Points on a hilly landscape, in no order, each with its height.
A ball rolls from a point to whichever of its 2 nearest points has the largest drop for the distance, and stops where none of them is lower. Distance is the straight distance between rows; heights are no part of it.
Sipif (h 36.1): [ 48 123 137 126  94 162 100  66 128 105 169 121 117 157 178 151 151  86
 133 108 145 209 140 161 114 113 140 161 113 171 146 146  97  94 114 151
 151]
vufa (h 28.4): [119 186 148 102 129 125 112  98 137 158 103 137  93 120 109  85 142 147
 149 175 126 115  52 134 140 101 101 107 112 128  91  87  98 119 155  89
 156]
vesoz (h 20.9): [140 114 140 137 197 131 129 145 136 162 119  80 134 120  84 147 128 127
  93 138 142 111 162 170 108 158 142 116  95 128 133 153 228 136 131 142
  85]
gisa (h 54.7): [114 128 119 141 129 177 161 170 163 174 150 162  64 212 167 173 124 125
 102 180 166 133  85 156 112 127 116 176 129 131  83 129 163 186 176 186
 143]
dofiz (h 57.9): [120 125 122 148 143  91 137 141 116  90 115 105 148 113  98 130 134 149
  34 141 152 113 180 125 113 137 141  96 121 107 166 105 151  93  99 163
 113]
sarad (h 65.1): [154 107 142 158 142 162 187 148 172 116 171 134  98 134 129 131 162 147
 104 104 102 119  69 106 104 130  84 100 128 108 115 139 131 148 153 101
 140]
duli (h 56.8): [151 152 156 101 117 140 137  99 132 165 109 121 122 115  97 113 109 134
 201 101  94  99 130 116 164 125  94 141 102 159  90 152 104 104 148  79
  99]
Popud (h 52.7): [165  99 185 149 157 173 139 159 139 193 105 117 148 145 122 188 158  81
 175 141 146 107  92 153 148 115 159 211 158 127  86 150 165 196 161 144
 122]
lidol (h 52.6): [132 169 115 115 118 153 119 137 114 129 136 130 113 179 106 126 146  57
 121 192 153 135 129 145 201  75 140 175 129 118 175  86 144 115 110 187
 116]
vopit (h 65.8): [147  97 164 148 142 176 167 150 161 136 164 100 137 168 116 122 155 128
 111 120 137 176  79 129  99 150 111  99 118 118  92 150 134 153 189  89
 138]
zed (h 43.8): [ 89 116  88 137 115 119 174 112 132 111 155 122 120  59 131 120 146 133
  62  80  74 121 184 113  91 133 131  68 110 132 169 188 139 115 133 162
 100]
pulu (h 50.2): [112 158  99 106 152 112 135 145 154 134 158 187  89 197 148 115  80 147
  80 142 137 103 151 124  49 162 118  48 113 134 162  76 143 123 112 147
 100]
Gugam (h 55.8): [145  81 146 114 132 145 150 153 158 110 108 145 127 188 146 182 143  83
 182  67 115 133 146  94 140  99 177 160 140 114 138 137  99  98 125  95
 105]
pamu (h 34.4): [ 84 212 151 101 126 115  83  91 113 159 102 126 118  85 112 126  97 112
 161 120 114 151 156 155 162 100 151 101 115 162 115 137 139 111 126 154
  84]
luzir (h 54.5): [141  91 149  96 149 153 147 116 144 143  94  98 133 173 111 165 151  95
 172  81 130 116 131 118 175 131 163 193 105 146 121 132 101  74 125  79
 125]
Ketu (h 53.2): [133 134  99 110 149 148 155 173 163 163 161 168  68 239 154 149  77 130
 101 175 163 132 102 148 111 159  92 142 117 129  89 105 162 174 196 155
 126]
rov (h 37.1): [103 195 140 106 119 133 126 110 130 128 134 142 136 143 115 117 110 109
 134  91 113 136 178 139 127 119 136  71 113 158 135 122 111  72 121 151
  72]
zezu (h 58.7): [131  94  78 133  83 132 157 164 124  95 143 141  79 176 153 126 132 168
  80 172 158 120  94 114 170 110  98 182 120 104 109 105  99 148 168 165
 180]
dif (h 11.3): [ 98  57 114 170  90 144 161  81 128  63 135 105 142 100 151 168 187 126
 103  71 103 120 109 107 101 152 124 151 121 157 155 136  91  68  64 124
 156]
Temen (h 42.3): [ 80  92  92 126 111 116 185  73 142 102 165 127 125 104 129 130 138 111
 100  54  79 139 163 104  99 149 114  87  97 140 169 196 110  88 124 114
 109]
fome (h 22.3): [185 162 129 117 133 114 127 147 118 128 105 119 133 113  81  78 106 167
 115 177 131  88 122 109 161 123  94 100 146  90 110 101 114 146 139 104
 127]
veb (h 39.7): [131  91  65 111 111  91 117 136  97 102 162 107 121 150 157  78  90 154
  87 141 174 166 153 121 152 153 113 161 116 112 129 150 115 146 172 132
 174]
Zedu (h 9.2): [ 83  90 142 129 130  87  86 124  88 103  65  82 157  43 128 142 154 176
  73 139 163 127 116 125  94 161 154 125 145 138 122 131 115 129  98 139
 192]
gafed (h 34.3): [ 94 134 112 118 106 100  78 115 110 142  93 130  73  96 168 147 130 151
 136 183 154 123 107 145 141 100 134 189 142 142 106 108 133 139 104 177
 184]
Zuze (h 32.2): [106 204 152 127 108 168 140 104 142 131 143 160  91 130 129  80 146 111
 153 158 114 123  79 144 129  78  76  68 133 135 124  95  94 105 146 119
 127]
talo (h 63.3): [138  89  96 142  94 138 183 141 136 116 126 103  80  64 176 142 167 159
 130 114 109 106 103 103 144 111 120 181 118 113  84 187 119 141 175 141
 154]
kug (h 64.3): [159  95 132 156  92 162 197 124 152 111 156 113 106 109 145 121 184 143
 121 107 106 123  94 119 136 129  78 148 118 128 107 165 113 142 165 115
 157]
ruv (h 58.1): [166 161 167 141  87 162 165 138 146 122 131 132 128 137 123 130 121 112
 159 122 113 110 132 130 172 125  99 142 147 143 102 128  89 113 134 120
 100]
bebo (h 68.2): [114 218 124 117 104 105 142  93 135 149 123 130 146 144  79 101  91 169
 146 116 102  84 141 140 123 158  97  89  89 194  82  98  89  70 112  85
  88]
Timuk (h 67.4): [123 175 127 132 139 105 129 104 138 146 146 141 149 140  99 102  98 167
 134 128  97 105 129 122  80 168  93  65 106 159 114  96 119 107 130  71
  97]
zaziv (h 68.9): [111 202 114  90 135 103 124  68 148 202  97 124 127 149  98 119  97 155
 151 122 113  83 144 141 150 169 101 117  66 206  95 100 123  73 123  89
 100]
pari (h 51.7): [124 138  81 105 153 139 151 148 159 150 173 175  83 236 155 121  68 148
 103 159 151 129 144 135  83 176  96  97 112 142 126  98 144 156 159 163
 105]
nom (h 31.9): [ 76 134  97  76 116  76  80  94  86 117 111  99  93  75 130  86 124 146
  93 154 151 155 124 125 142 125 147 128 120 116 117 141  98 122 145 139
 181]
dunuv (h 21.0): [ 76 109 100 153  86 103 104  70 103  84 161 155 138  64 188 122  96 145
 147 101  91 154 146 136  78 176 121  89 131 170 118 161  49 128 105 111
 168]
Pozog (h 45.3): [ 90 154 107 141 105 114 135 113 122 108 151 144 107  67 140 123 136 123
  92 135  91 132 142 137  79 116 126  62 130 122 161 162 154 134 108 175
 108]
fone (h 56.9): [137 119  97 131  93 109 124 207 106  93 105 158 119 123 189 160 143 147
 108 153 137 122 124  91 135  94 169 161 168  78 119 123 110 155 131 188
 173]
Tedi (h 40.7): [128 102 115 145  98 157 176  70 150 105 194 136 123 120 144 135 143  98
 142  59  87 152 151 130 122 138  90 121 102 171 153 191 127  99 123 115
  94]
bozi (h 31.0): [110 151 166 104 136 161 130 100 146 119 140 139 122 184  91 133 163  65
 145 114 120 164  99 129 126  88 141  97 135 134 177  97 102  53  96  97
 129]
paf (h 50.7): [126 102  67 129 119  68  72 117 105 102 122 178 137 103 149 103  83 152
 156 106 117 136 156 106  99 149 143 119 150 112 152 123 108 133  91 100
 151]
Vun (h 52.5): [125 135 157 115 159 174 153  79 166 176 159  92  75 170  88 139 181  81
 140 123 119 145  75 136 156 111 101 156  59 152 147 135 161  76 129 105
 120]
Lovir (h 16.7): [107  72 126 131 182 102 130 158 126 165  68  90 145  86 126 152 101 202
  96 131 141  95 156 135  68 212 148 103 114 147  82 157 143 152 168  94
 139]
lagul (h 27.3): [ 97 154 149 131 120 114  47  70 105 142 131 166 145 104 124 109  74 122
 213 103 115 158 151 152 104 136 128 128 148 179 136 115 122 134  78 112
 114]
rut (h 57.0): [161  74 144 146 132 133 166 157 151 114 100 164 138 160 131 174 123 129
 147  85 101  86 145  99 112 124 146 152 154 123 142 114 119 109  90 106
  98]
Gupu (h 16.1): [110 145 126  80 156 113 119  97 132 169 119 106 105 186 133 110 107 136
 157 120 140 155 106 125 127 143 155 126  77 137  95 149 106  86 181  65
 136]
Kaz (h 20.1): [125 133 154 125 116 107  78 119  99 109  88  95 188 113 116 128  92 158
 139 126 161 125 178 133 154 157 160 154 135 169 120 108 113 115  96 140
 110]
nud (h 43.3): [119 158 100 119 101 132 127 135 133 118 157 168  99 159 183 116  88 139
 120 173 152 138 134 150 139 116 109 139 137 137 131 119 124 163 143 173
 137]
fibom (h 17.5): [161 149 117 112 129 105 130 155 143 137 115 174 105 109 151 118  84 130
 181  97  70 106 172 105 109 116 140  86 138 100 114 158 130 135 151 112
  79]
deno (h 40.5): [109 188 105 118  75 129  89 124  97  99 140 147 118 111 170  80  94 152
 134 188 173 149 120 157 170 103  96 142 138 135 102 101  95 156 139 151
 159]
dav (h 20.7): [103 106 147 167 122 119 108  67 122 114 138 124 151  77 117 144 137 144
 130  96 111 125 100 128  75 167 107 121 133 183 154 128 120 102  42  83
 151]
zub (h 54.1): [171 122  85 104 128  76 109 133 141 145  97 161 119 148 106 117  94 138
 174 136 108  96 137  76 173 114 120 156 143  93 130  98  97 117 121  84
 141]
muve (h 56.0): [110 138 117 154 120 172 164 192 124 147 130 144  88 171 177 187 163 115
 109 191 166 125  80 126 132  97 149 183 149 109  94 123 155 174 152 199
 152]
Kore (h 43.9): [119  90  95 141  71 143 135 128  96  73 189 105 144 134 176 122 155 103
 119 135 151 185 137 131 169 109 120 198 120 109 130 175 111 159 143 169
 184]
duv (h 14.7): [141 106 113 110 127  80 125  97 101 147 106 108 138  22  95  90 107 154
 174  83  70  84 147  98 140 130 120 128 116 133 124 165 139 116 120  91
 114]
boz (h 30.5): [125  96 120 101 119 101  79 134 101 133  78 110  88 118 147 142 141 153
 133 158 158 113  94 107 184 111 156 218 147 116  97  99 113 127 134 138
 205]
misag (h 25.5): [149 150 135 121 104 112 149 145 109  99 100  72 154  84  88  67 130 183
  96 142 135 108 111 104 184 123  99 114 118 106  82 137  74 124 176 108
 148]
lod (h 14.9): [ 88 138 110 142 102  92  94  91 109 127 115 152 140  38 157 114  99 181
 154 119  90 131 119 138  81 164 111  81 137 150  90 159  92 145 118 104
 153]
Lado (h 34.8): [113 144  82  96 134  79  77  70  93 134 144 111 117 121 107  71  92 129
 117 154 155 161 124 129 125 121 108 122 110 132 156 105 131 120 116 118
 151]
Tegi (h 15.6): [ 97  96 154 169  87 144 114  91 110  69 126  87 163  67 137 168 205 114
 124  92 119 153 113 131 128 107 140 154 133 159 148 126 118  93  63 142
 148]
Guz (h 17.4): [163  69 122 160 129 118 154 113 130  87 151  99 182 165  87 123 118 156
 112  92 139 110 144 111 145 187  90 155 128 157 132 113  89 103 100  70
 134]
nete (h 48.6): [ 81 139  90 106 140 110 108 129 134 108 155 191 111 153 161  95 101 128
 110 137 111 136 139 120  53 117 114  34 145 112 194  72 142 136  95 143
 132]
loval (h 54.8): [139 145 162 151 140 168 113 163 117 140 114 110 148 192  76 106 130 115
 100 202 196 134  79 147 204 123 103 152 117 118 106  91 107 163 168 154
 140]
lek (h 24.7): [118 179 155  87 135 139  97 113 126 172 105 120 102 166 112  92 109 156
 152 183 159 132  82 138 167 131  99 120 107 146  64  93  66 128 192  88
 157]
mep (h 61.0): [154  99 107  92 148 122 194 143 148 142  94  94  91 140 130 128 153 112
 110 109 104  87 155 113 181 101 149 143  91 100 114 167 130  95 176 123
  91]
sugu (h 26.0): [ 83  77  87 142  74 102 104 107 101  83 137 156 116  70 212 141 133 133
 118  93 113 159 135 115  95 151 143 135 143 126 120 180  60 139 116 137
 183]
nup (h 60.0): [187 137 124 135 135 139 183 171 136 135 105 101 123 130 109 122 137 125
 122 132 119  78 177  96 194 105 119 153 128  86 106 150 137 134 168 141
  94]
rarim (h 10.1): [114  98 104 109 149  85 138  93 128 172  74  95 117  40 116 114  93 173
 147 101  88  56 162  98 105 153 134 111  94 141 108 177 123 119 142  87
 119]
muf (h 53.8): [135 174 150 128 140 175 118 163 123 145 105 127 134 202 102 132 114  76
 104 216 199 144 118 149 193  91 141 162 124 113 128  82 141 163 155 183
 113]
dufu (h 37.6): [ 92 175 130 114  97 121  79 117  97 115 104 128 107  91 153 101 137 148
 118 206 177 144  81 151 157  90 124 147 145 123 105  78 103 152 123 171
 182]
povo (h 18.6): [132 120 147 131 183 125 118 157 126 147 130  99 155 129 132 136 123 105
 106 137 165 155 160 156  99 129 173 109 141 116 133 162 211 172 149 158
  93]
satid (h 52.3): [160 123  61 107 108  69 105 125  97  95 125 168 131 140 138  83  64 160
 136 119 112 117 161  83 160 132 123 133 155  94 146 118  93 127 118 115
 154]
tepi (h 23.9): [ 96 138 150 159  88 127  75  71 113 105 149 150 154  86 151 138 118 130
 175  98 108 163 124 168 109 145 113 130 140 184 147 123 113 119  55 116
 145]
dig (h 38.8): [ 75 135 132 141  89 165 135  60 145 142 181 139 115 124 166 146 125 102
 152  83 110 179 151 168 114 150 110 138 108 200 119 180 122  99 115 132
 116]
dinu (h 35.3): [100 212 167  95  95 163 160 112 146 144 143 165 111 146 128  96 131  87
 182 102  92 142 126 133 135  92 102  69 124 150 131 133  72  79 154 117
  89]
rero (h 46.7): [129 133 114 166  95 169 152 147 124 111 193 160 115 134 160 164 159  76
 135 140 126 152 134 145 134  94 131 174 146 130 155 150 167 166 107 190
 116]
zezen (h 55.4): [133 141  97 115  96 100 127 182 101  81 131 174 135 146 159 122 112 134
 100 143 138 109 167 102 135 101 150 116 167  83 159  99 111 127  99 187
 126]
guta (h 54.9): [135 111 160 132 135 151 112 159 138 138 117 162 146 174 151 154 131  98
 186 110 128 172 127 119 119 111 178 160 185 113 119 136 107 147 138  99
 133]
sude (h 20.5): [174 131 141 170 145 143 156 166 126 117 151 109 161 109  79 109 148 113
  92 154 131 122 143 123 143 105 115 121 140  79 176 116 199 152 117 156
  98]
Sud (h 53.4): [147 134 144 109 139 172 169  92 166 159 129 102 110 193  89 141 143  92
 141 105 116 117 126 131 169 147 120 151  70 161 118 120 119  60 127  92
 102]
Voku (h 18.8): [182 146 116 142  99 111 153 154 136 104 115 144 114  87 115  98 133 165
 118 168 117  82  97 110 162  90  89 141 150  81 118 118 126 152 136 132
 145]
bip (h 20.2): [172  96 152 163 140 124 121 142 137 105 138 125 192 153  84 142 103 167
 127 123 151 108 131 117 104 196  99 143 139 146 127  88 135 162  96  94
 138]
Lol (h 49.2): [142 127 140 147 134 156 181 148 149 125 144 123 125 124 129 159 178  80
 121  91 105 114 176 124 129  96 159 121 124 111 157 144 172 102 109 178
  70]
niv (h 23.5): [144 108 117 114 132  96  87 137 102 130  93 100 157  88 136 135 100 136
 149 128 143 131 159 125 156 135 172 186 136 136 117 151 152 166 127 149
 133]
fuzas (h 28.7): [112 139 116 111 103 103 142 109 122 115 103  95 108  78 127 107 137 169
 101 134 131 140 120 123 148 119 118 115 107 122  98 153  87 108 153 124
 154]
zigid (h 25.0): [177  55 135 141 162 123 101 141 130 154 128 115 151 177  86 136 135 114
 151 126 151 134  84 115 146 151 125 214 145 137 153  98 169 176 117  97
 165]
desit (h 57.2): [131  99 145 162 161 136 143 166 126  92 131  87 169 170  78 131 142 151
  47 140 160 126 136 125 129 162 126 101 106 115 139  99 144 116 125 129
 123]
tor (h 22.4): [143 109 138 123 198 112 102 131 133 194 118  84 160 100  89 114 116 148
 107 119 145 109 155 167  85 204 118 112 100 173 116 150 229 160 155 123
 125]
Fopu (h 15.7): [143 132 133 112 157 126 119 191 131 143 126 145 148 136 160 149 118 110
 143 127 135 156 166 149  91 121 200 102 172  78 124 164 185 185 159 164
 100]
dusov (h 66.6): [136 125 137 132 162 130 136 127 151 148 155 123 147 147 114 109 107 160
 136 134 123 149 102 128  58 170 123  69 123 126 107 132 129 145 170  71
 129]
neba (h 37.4): [105 134  78 111 114  94 102 100 109 106 185 129 121 184 128  69  79 139
  93 147 160 176 150 127 134 152  93 107 102 128 146 120 100 137 159 112
 149]
zazi (h 12.0): [151 122 142 106 159 132 136 185 137 153 107 137 132 131 158 160 120 101
 164  79 105 126 175 120  90 107 193 104 152  83 118 167 146 146 158 131
  84]
meba (h 22.6): [152 149 131 130 159 107 117 144 161 151 111 195 109 127 136 142  89 136
 186 117  76 111 112 118  72 135 125  91 148 115 123 117 143 136  96  90
 102]
Nonu (h 45.8): [115 151 110 147 104 140 111 118 154 120 145 211  93 167 206 153 106 143
 145 161 142 128 114 159 101 131 115 140 164 147 130  88 124 152  86 163
 152]
Gipul (h 14.3): [168 144 113 162  89 141 142 136 132  95 173 145 135  85 132 105 142 128
 131 155 124 126  87 131 141 108  76 119 149 104 162 109 139 167 104 141
 140]
Voz (h 7.2): [151 132 162 101 180 144 124 148 126 157  86  93 152 120 130 144 119 114
 152 101 122 124 168 137 146 138 189 108 123 110  86 169 148 137 175 105
  77]
Nonip (h 13.2): [107  84 123 133 180  97 101 157 108 136  66  93 141  94 119 142 132 176
  60 165 161 119 133 113  71 182 155 108 132 124 110 122 142 139 132 128
 162]
Tuzo (h 9.3): [122 117 127 150 122  84  75 112 104 135 130 123 166  46 128  88 106 173
 129 137 119 121 118 144  95 176 102 107 148 152 126 139 139 161 101 120
 158]
viven (h 46.8): [ 89 179 112 123 129 122 136 107 125 105 171 165 117  87 144  78 124 125
 104 118  97 143 114 148  72 121  87  21 135 118 171 126 142 145 126 151
 109]
mam (h 56.5): [148  75 168 185 142 187 164 180 144  75 139  93 170 169  68 130 171 150
  51 136 165 131  80 117 132 146  91 128 129 119 117  89 113 131 125 117
 148]
Bir (h 45.4): [125 117  98 148  91 141 129 134 108  99 214 133 143 136 170 131 144  87
 116 162 161 180 124 149 151  96 110 184 129 106 180 138 144 169 113 174
 162]
Bapat (h 20.0): [131  87 127 122 197 129 132 144 133 191  92  59 126 100 103 128 112 167
  87 139 140  76 136 164  92 223 110 124  75 166  74 149 191 150 181 122
 142]
guvog (h 61.3): [149 192 151 102 153 150 134 125 161 145 133 170 124 192  95 114 115  58
 136 159 129 129 142 120 124  93 109  55 130 105 187  70 147 133 117 143
  68]
lezol (h 50.3): [140 160 140 128 122 136 140 119 131 130 104 118 120 104 112 172 155  80
 137  97 116 121 164 129 157  77 160 145 127 151 143 138 167  78  87 165
  73]
Noro (h 48.5): [115 113 114 136 121 111  82 121 127 112 130 203 118 147 190 141 103 142
 168 123 122 147 114 123  78 118 152 120 155 118 129 107  87 130 105 113
 163]
Gezur (h 59.1): [178 158 137 130 100 145 187 165 144 111 105 147 123 130 117 141 143 113
 134 117 105  67 154 112 177  88 122 140 153 113 118 123  95 106 127 152
  87]
rerep (h 51.5): [189 111 168 132 147 171 140 143 148 188 120 101 137 105 106 152 139  82
 201 115 111 100 136 140 177 111 130 194 131 130 104 180 186 178 162 117
  84]
pok (h 58.0): [162  95 146 148 157 115 151 188 138 119  79 145 147 121 111 150 124 172
 107 105 116  72 165  91 105 123 161 100 150  69 115 102 137  98 111 114
  96]
fem (h 24.1): [ 82 129 115 130  85 119 101 126  92  61 144 126 146  81 186 137 146 116
 107 126 129 178 141 126 115 103 170 146 150 118 133 143  98 132 102 154
 153]
veza (h 59.7): [181 146 158 129 192 122 102 175 130 160  91 140 161 150  67 125 118 116
 113 183 145 104 138 134 140 128 148  96 149  68 141  89 173 163 133 142
  77]
dudi (h 12.1): [ 93  70 138 176 113 169 122 122 145 102 159 124 114 168 168 189 164 118
 108 121 149 177  78 140  76 149 138 172 133 151 126 117 115 131 103 137
 187]
dunov (h 17.0): [111  88 152 161 126 147 128  86 151 107 148 130 139 162 125 169 154 134
 135  98 137 152  68 147  86 156 100 137 132 165 142  98 116 101  69  92
 166]
Sudad (h 22.7): [168 112 123 137 138  99 137 125 105 112 132 101 131  87  74 114 150 118
 116 117 118 117 118  99 172  85 118 137 152  80 173 130 173 110 109 123
 120]
zeman (h 33.3): [ 75 127 146 110 113 155 114  99 117  93 154 137 129 173 151 149 159  78
 124  85 130 191 140 134 114  90 170 108 131 131 177 121  88  68  97 138
 118]
Vagok (h 4.5): [ 90  91 121 134 115  84  87 105  92 123  93 101 161  46 114 114 116 185
  98 140 142 101 129 134 111 199 111 142 129 175 120 115 114 134  90 115
 190]
veroz (h 20.4): [ 96 133 151  80 158 145  96 105 132 185 125 109 107 208 134 101 122 142
 136 159 174 180  90 156 144 144 127 154  88 138  62 126 104 122 202  73
 167]
damo (h 29.0): [134 146 165 101 160 151 135 100 159 163 120 145 108 169  94 143 155  82
 175 103  89 130  75 106 119  96 142 104 115 117 165 124 131  69  94  65
 116]
nebid (h 10.3): [ 72 136 110  72 153  96 120 112 133 159  72 121  96 131 155 116 103 160
 120 124 120 133 135 121  80 145 181  81  97 139 101 160 115 105 173  91
 140]
Senad (h 31.1): [101 202 153 119 115 105  76  70 127 174 117 156 103  77 110 110  90 121
 200 105  84 125 122 159 120  93 112  93 114 181 126 113 148 102  81 124
  99]
perar (h 55.5): [175 152 124  92 131  89 118 115 135 147  90 136 121 124  87  99  98 155
 189 108  84  76 129  88 179 133 105 133 118 116 115 122  94 103 121  48
 124]
Vemu (h 23.8): [109 126 116 181 106 118 121 129 107  34 178 150 189 105 153 109 129 148
  96  91 109 140 137 135  89 159 101  60 166 130 165 104  88 127  72 129
 135]
lufin (h 16.6): [ 93  89 113 152 123 128 134 129 137 109 163 151  99 150 184 177 168 117
  95 134 137 173  84 141  52 137 143 127 138 120 155 115 147 149  97 159
 175]
memiv (h 20.6): [143 100 127 152  97 122 156 130 133  64 167 137 175 150 134 116 129 134
 128  96 120 136 135 120 129 156  99 109 144 126 146 128  83 115 108 112
 126]
Guso (h 60.5): [182 168 160 130 179 146 131 155 150 161 106 163 140 202  64 125 136  71
  96 182 141 110 112 130 148 106 113  84 130  77 175  54 150 129 130 139
  68]
meti (h 41.8): [126  52  72 136  81 115 126 121 100 109 164  99 122 118 182 112 117 152
 127 136 165 161 149 134 155 150 111 210 124 128 107 186 113 167 162 132
 173]
tinip (h 48.1): [112 134 133 132  99 179 170 162 146 115 176 143 102 137 172 155 173  93
 113 111 121 138 147 144  98  80 156 115 121 134 143 164 155 126 130 211
  98]
vemul (h 53.7): [149 103 169 163 130 167 138 164 140 145 132 145 159 148 146 186 146  90
 172 132 145 139 110 139 120 119 172 180 170 112 109 133 146 175 128 138
 120]
zop (h 20.3): [ 79 143 134 162  62 144 113 111  95  68 146 131 157  40 173 151 182 107
 117 115 112 162 103 151 107  94 135 110 149 125 136 135 103 124  80 175
 153]
dafu (h 4.1): [100  99 110 103 174  83  99 126 121 177  67 115 113  56 140 121 109 148
 147 104 117 114 164 120  81 152 202  86 126 129 130 178 140 121 135  96
 128]
lofaf (h 19.2): [152 119 100 113 116  82  99  93 107 127 125 113 119  54 107  93 132 109
 166 108 100 128 127 114 161  86 124 148 133 102 156 164 153 129 110 121
 131]
punel (h 62.0): [117  84  90 107 122 128 191 137 138 145  84  90  66  93 168 157 179 134
  97 109 111  86 136 100 143  91 162 161  97 123  82 173 125 108 181 151
 118]
diga (h 26.9): [163  66 104 110 146  94  90 149  97 152 109  97 123 126 124 130 126 130
 133 147 166 115 109 117 155 139 146 218 144 110 137 117 171 164 129 129
 174]
vuku (h 57.4): [127  98  77 150  95 148 177 185 115 119 174 129  68 169 174 155 167 134
  96 173 155 127  94 109 156  95 109 206 118 102 110 131 142 170 181 198
 177]
Rak (h 53.9): [138 152  73  90 114  74 123 150 111  85 131 180 135 161 130  66  75 143
 111 146 131 107 169 106 133 121 121  80 152  77 164  87  93 129 144 142
 123]
Domut (h 14.6): [128 170 191 110 165 120 102 103 116 167  78  88 189 115  66 131 126 139
 157  92 119  89 158 135 155 147 148 113 100 168 122 104 135  82  98  95
  80]
katig (h 58.9): [164 154 141 112 167 110 107 166 120 124  83 135 155 145 111 141 111 144
 121 142 130 101 168 119 132 129 171 101 154  87 137  99 136 124 120 136
  86]
Vefar (h 17.9): [162 154 127 192 123 161 161 179 125  93 192 155 166  98 124 124 154 108
 101 162 124 121 115 130 130  84  97 105 173  77 185 102 182 178  99 164
 114]
riba (h 17.2): [109 123 187 116 149 117  81 113  92 136  80  82 188  79  76 138 127 144
 120  97 135 112 162 137 145 150 157 135 122 178 151 100 152  91  73 127
 107]
povab (h 51.6): [160 145 167 117 158 175 154 115 152 165 140  90 102 141  73 119 176  74
 123 144 119 134  88 142 172  89 106 145 105 111 143 153 160 126 165 126
 101]
lolo (h 11.2): [133 172 180 111 173 134 120 129 122 149  86  67 179 119  82 133 136 118
 141  86 133 133 175 141 148 142 169  80 103 140 123 149 133 106 159 100
  53]
Bofov (h 55.7): [129 131 160 157 112 189 161 183 117  98 150  99 161 188  89 119 148 112
  58 168 177 145  92 130 170 116 114 137 127 114 125 114  82 150 162 147
 142]
fizu (h 22.8): [182  77 139 145 175 118  97 163 141 154 126 136 174 163 102 136  97 130
 160 133 142 127  99 124 104 172 123 158 168 107 132 100 157 196 118  80
 142]
nede (h 26.5): [123 137 142 109 164 137 116  87 161 178 125 156 106 142 123 150 121 112
 181 104  95 129  81 123  71 129 142 105 118 142 130 116 143  97 110  67
 124]
mor (h 51.4): [146 157 128 111 124 133 131 115 125 129 118 132  98 154 104 149 144  51
 132 136 122 132 156 122 201  72 150 165 136 117 163 116 134  79 106 154
  94]
vabe (h 50.5): [163 140 173 141 153 177 171 133 153 161 125  68 125  95 104 144 177  87
 148 104 109 116 136 147 156  97 138 148 106 126 112 179 195 150 164 143
  75]

Where does a ball stop that starts at each point below?
lidol -> Gipul
rov -> dudi
Pozog -> Voz
vuku -> Voz
Kore -> Gipul
bozi -> Voz
dinu -> dafu

Call two points neighbours if one is among the 2 nearest of the other. Go from one point of each pair to the other, from neighbour to neighbour, staying as low as possible. Name the highest point that can't be avoided.
dafu, Gipul -> Sudad
Voz, Vagok -> tor
dudi, dafu -> rov
